The views of a scene show one set of named points, each view turned or mirrored, and shifted as a whole, with a little noise and some points left out.
(in the rows, 100 means zero)

Scene 1
View 1
<41>: [105  82  79  92  96 135  76 108 111  86 101 103 117 102  71 120 106  80
  90  81 118 116 102  74  80  93  90  90 107]
<202>: [120  75  84  94  75 136  81 108 110  73  86  93 110  98  63 138 103  93
  74  75 124  97 119 107  91 111  88 108 115]
<231>: [118  70  93  90  79 127  87 112 105  81  87  96 112 112  69 136 107  91
  84  74 123  92 119  95  91 114  88 106  98]
<243>: [104  78  69  95  75 160  62 102 120  58 102 100 126 107  72 110  94  74
 110  70 115 119  90  95  83 104  82  87 114]
<261>: [ 98  96 100  95  89 141  84  87 108  70  85  93 122 109  94 105 101  88
  72  81  97 108 101  96 103 118  90  88 102]
<104>: [104  84  95  96  91 107 102 107  87 106  79  82 116  98  88 127 121  86
  59  95 111  86 124  87 109 103  96  98 101]
<167>: [106  64  96  94  58 130  96 114 103  77  58  90 116 133  87 108  90  70
  63  92  84  86  83  95 126  97  90  90  92]
<168>: [108  68  93  86  94 125  87 118 100  91  97 107 119 121  76 123 112  79
 106  75 119 100 108  63  82 101  88  91  82]
<273>: [105  79  96  91 102  91 105 119  99 138  90  98 110 113  75 124 126  77
  58 100 114  91 111  51 101  85 104  95  90]
<210>: [112  55  81  89  64 131  86 121 101  85  92  96 121 127  73 121 112  72
 112  72 118  85 105  82  97 108  85  96  89]
<11>: [ 92  91  86  92 125 121  85 106  91 101 107 104 128  93  89 119 121  79
  98  86 118 118 114  54  74  88  91  82  94]
<178>: [ 92  79  77 101  57 132  92  99  99  86  69  76 127 115  98  93 102  64
  62 100  83  91  81 103 133  98  93  83 112]
<9>: [106  74  99  92  84 122  96 111  95  86  75  95 117 117  87 119 104  81
  73  87 100  93 104  85 106 101  90  94  91]
<55>: [104  66  90  93  99 121  93 125  83  84  74 100 120 107  86 130 104  76
  86  88 108  97 107  73  92  81  85  90  87]
<240>: [108  78  96  94  83 107 101 111  95 108  79  89 112 108  79 126 118  85
  58  91 110  85 117  84 109 104  97 100 100]
<278>: [105  89 122  86 133  77 114 117  93 148  98 113 108 114  81 131 132  92
  61  95 120  96 125  26  83  90 105  96  68]
<258>: [106  83 100  93  96 124  93 105 100  85  82  98 116 108  83 124 106  87
  71  84 108 102 111  83  96 103  90  95  95]
<205>: [105  94  97  94  91 138  84  91 104  71  89  93 119 100  87 120 106  95
  76  76 111 105 115 100  95 122  89  97 105]
View 2
<178>: [107 119 100  86  85  95  94  89  89 110  82  97 102 113 124  87  94 105
 109  83  65  48  89 101  85  82 111 135  52]
<261>: [107  89 101  92  82  94 109 101 109 120  94  78 122  95 104  99  90 110
 116  77  82  68  95 108  86  93  87 118  84]
<104>: [ 69  95  99  95  85  86 121 112 101 110 107 104  92  95 101  95  91  82
  99 101  68  72  77 101  92  88 109 120  96]
<240>: [ 77  95  93  87  84  82 117 104  98 110 107 110  98 100  98  94  95  84
  93  97  63  71  73 104 100  91 108 123 101]
<278>: [ 71  61  65  96  71  95 113 108 113  71 117 108  73  75  55 109 103  62
  79 107  55  79  69  99 101 117 114  99 152]
<55>: [ 87  93  93  83  79  97 116  78 110 121  99 107  93  90  92  97 118  73
 114  95  73  80  92 124 105 100 113  98  89]
<273>: [ 82  81  76  86  79  89 103 102 104  88 108 119  76  93  81 101  98  70
  78 103  50  72  70 102  95 100 119 110 121]
<167>: [109 118  89  84  78  89 108  72  88 112  87 105 119 115 106  85 110  98
 115  86  64  49  83 108 111  96 108 139  68]
<231>: [ 85  87 101  76  88  72 127  95 104 140 108 105 116 103 103  96 100  92
 102  74  76  87  81 123 114  92  91 110 100]
<243>: [126  79 105  63  93  85  95  79 114 151  89  91 115 105 120 104  97 111
 109  51  80  89 105 135  93  88  85  89  76]
<41>: [112  73  94  73  87  87  99  89 117 132 100 100 101  94 101 107  96  93
  98  75  70  90  96 128  89  91  95  89  99]
<202>: [ 95  87 112  73  89  66 124  98 110 162 112 108 128 104 107  98  91  93
 104  86  75  91  84 132 105  75  84 110  94]
<168>: [ 94  76  87  74  87  89 113  79 110 119  99 102  95  95  92 104 113  86
 101  61  76  89  90 121 111 112  99  89 108]
<9>: [ 93  97  92  87  80  91 116  88 102 115  98  99 107 101  96  93 106  90
 109  86  71  68  85 110 105  98 103 119  90]
<11>: [ 91  62  92  85  85 106 102  99 125 109 100  90  76  76  91 112 100  82
  99  80  75  94 100 119  79 102 106  73 110]
View 3
<9>: [ 92  86 104  95  74 103 104  84  96  86 114  95  97  98  92  76  83 123
  93 105 117 102 101 106 117  98  99 115  76]
<205>: [108  75  83 105  59 105 104  93 106  84 116  90  83 101 102  93  95 128
  81  72 110 108  95 118 112 104 109 117  85]
<273>: [ 96 119 128 100  80  97 117 114  73  92 103  97 127 110 101  73  70 101
 105 123 103 123  95  96 115 110 129 109  74]
<104>: [110  99 101  98  69 104 107 104  89  81 108 106 108 100  98  86  82 128
  89 115  95 108  78 105 119 114 110 111  70]
<278>: [ 77 138 140 124  66 118 119 123  61  85  99  88 134 116 119  76  57 104
 116 117 115 128  85 103  98 111 156 110  74]
<41>: [109  87  95  94  66 105 115 104 104 103 105  76  83 120  92  90  86 108
  92  79 112 122 126 104 117  92 116 109  90]
<202>: [129  97  73  91  61  96  92  65 115  97 108  77  77 117  93  93 102 114
  79  79 109 109  93 111 133 104 113 103  82]
<261>: [ 99  61  92 101  66 101 108  99 107  83 123  97  90  93  98  88  95 128
  83  73 117 108 108 118 110 102  97 124  84]
<243>: [107  55  74  82  69 102 110  90 120 109 105  72  50 117  81  91  98 111
  82  70 114 115 142 104 116  78  96 114 104]
<178>: [106  53 100  76  92  81 114 100 103  85 124 118  98  81  77  76  94 125
  82 113 100 101 113 103 124 103  67 125  76]
<55>: [ 96  99 106  95  68 121 104  89 101  93 104  83  89 113  88  83  71 128
 102 114 118 104 114  94 121  85 104 102  70]
<210>: [ 88  87  89  82  76 100 102  71  92 104  96  78  60 113  90  71  85 103
  89 113 105 103 102  97 111  86 104 113  99]
<240>: [105 103 104  95  75  96 107  93  87  85 109 100 108 101  98  78  86 115
  91 114 101 109  82 105 120 112 113 111  73]
<258>: [101  91 100 102  65 106 107  92  99  87 114  90  98 103  98  85  84 122
  92  93 116 108 101 110 117 101 112 112  77]
View 4
<11>: [100  99  80 119  67 128 120  80  67  74 101 109  58 102  73  52 101  86
 104 109  92  82  76  81 109 104 107 103 102]
<168>: [103 117  65 137  86 116 113  98  62  86  95 106  72  90  90  73 100  77
 104 114  96  81  80 103  88 118 101  92 100]
<240>: [108 117 100 118 115 124 112  97  87  91  82  98  83  90  99  96  99 101
 110 119 103  82 101  89 111 117 115 101  84]
<9>: [107 117  85 125 106 115 107  95  92  94  87  94 102  85  97  85 102  89
  99 112  93  85  87  92  97 124 111 105  94]
<41>: [ 98 110  77 147  68 118 113  79  84  90 105 100  73  94  85  74  83  93
  98 116  95  88  75  99  99 105 104  95  99]
<258>: [102 113  89 128  91 118 107  95  87  88  91  91  92  87  89  81 100  98
 104 119  95  87  86  94 104 122 107 104  91]
<202>: [ 89 120  96 147  78 111  96  94  99 114 110  95  88  90  93  97  84 112
 114 136 104 103  89 126  93 115  88  93  92]
<273>: [103 112  97 125 118 134 123  97  68  63  77 106  65  95  98  86 101  91
 109 117 106  62  98  68 122 104 128  94  75]
<205>: [107 110  92 122  73 116 104  88  97 102  95  79  90  86  82  79  90 107
 107 124  88 106  87 110 103 130 100 109 100]
<278>: [ 96 110  93 111 107 139 129 116  39  33  71  99  55  96  81  67 118  86
 124 125 107  52  94  64 132 115 127  94  65]
<178>: [126 112  92 126 118 115 111  65 124 119  82  91 111  83 112 100  84  94
  74  91  85  95  92  79  97 118 123 117 104]
<55>: [ 93 114  82 126  99 116 104  96  83  91 102 117  95  92  93  72 116  81
 103 109  96  76  81  86  90 105 102 100  96]
<243>: [107 112  64 161  58 107 108  66  96 115 112  95  83  90  92  78  68  88
  84 109  87 105  69 119  79 113  95  97 116]
<104>: [108 113 107 105 111 127 108  93  92  95  86  99  80  93  92  91 105 103
 113 119 101  89 103  86 115 116 113 108  87]
<210>: [115 125  64 142 102 113 111  95  71 110  94 112  77  88 105  91  93  75
 100 109  99  88  90 115  78 121 100  89 104]
<167>: [115 124  83 139 125 107 104  91 109 106  81  91 127  76 117 102  95  84
  82 101  88  84  85  89  87 129 114 110  95]
<261>: [114 109  87 125  77 115 109  80 101  99  87  74 101  83  86  77  88 101
  92 112  81 103  80  98 102 135 109 116 103]
<231>: [101 120  85 137  91 113 102 101  83 105  98  96  83  89  94  93  94  99
 114 128 102  94  92 120  92 123  95  92  94]
View 5
<178>: [109 117 105 105  92 108 102 125  83 111  81  97  95 101  52  75  89  86
  93 106  89 104  84 120  89  85  76  82 103]
<168>: [114  82  94 113  85 122  86  99  99 105 112  95 130  90  80 107 122 118
 105 120 116  68  96  94 129 104  74 117 113]
<9>: [116 103 114 109  82 110  95 109  94 109  94  88 113 103  73 100 111 107
 114 123 104  83  96 109 111  94  80  98 108]
<243>: [ 98  90  77 112  87 112  82 118  61  99 127  93 109  64  61  75 121 110
  74 123 103  79  83  74 133  80  80  99 105]
<231>: [111  87 110 113  82  95  75 111  91 108 109  80 119  86  81  99 114 130
 107 137 104  89 107  97 126  89  89 105 102]
<278>: [121  87 129 143  93 127 111  75 118 110  95  85 159 122  99 146 132 108
 157 120 113  99  95 115 126 152  66 130 119]
<240>: [114  95 123 120  89  99  93 107 103 113  89  85 122 105  80 107 107 114
 121 123  97 112 101 115 111 109  83 102 103]
<55>: [114  95 114 103  68 114  89 104 105  96 106  93 112 110  71 109 130 110
 108 111 113  77  92 102 122 107  85  99 114]
<258>: [112  99 114 118  83 107  97 102  86 108 103  81 115  95  79 105 120 110
 119 127 103  91  95 100 119  99  82  96 107]
<11>: [104  80  92 125  87 128 108  80  92 103 119  96 121  86  84 118 141 111
 112 100 113  91  77  89 134 132  77 104 120]
<261>: [107 108 100 119  93 110 109 103  65 117 103  79  99  77  73  93 110 103
 114 125 100  86  89  97 112  84  78  81 105]
<202>: [103  88 114 115  76  83  70 119  78  99 118  72 112  80  76  92 122 129
 100 144  96 101 105  86 133  82  98  93  98]
<41>: [103  87  94 123  85 114  90 106  76  96 121  89 124  84  71  98 131 108
  98 121 105  93  83  86 133 105  77 106 111]
<205>: [106  96 102 121  90 103 102  96  69 118 112  75 100  70  83 101 119 121
 118 132 103  90  96  89 123  86  87  79 104]
<210>: [115  82  91 101  87 111  72 115 104 108 105 101 126  89  72  93 104 126
  89 121 109  73 101 102 120  89  78 117 105]
<167>: [119 120 117 100  83 108  91 130  92 107  81  92 107 115  55  81  94  92
 104 125  99  77  98 117  94  74  75  95 104]

In a view up to two points have been moved. Name them for each view, in the order of its rows, or write -.
view 1 => <202>
view 2 => -
view 3 => <243>
view 4 => -
view 5 => <205>
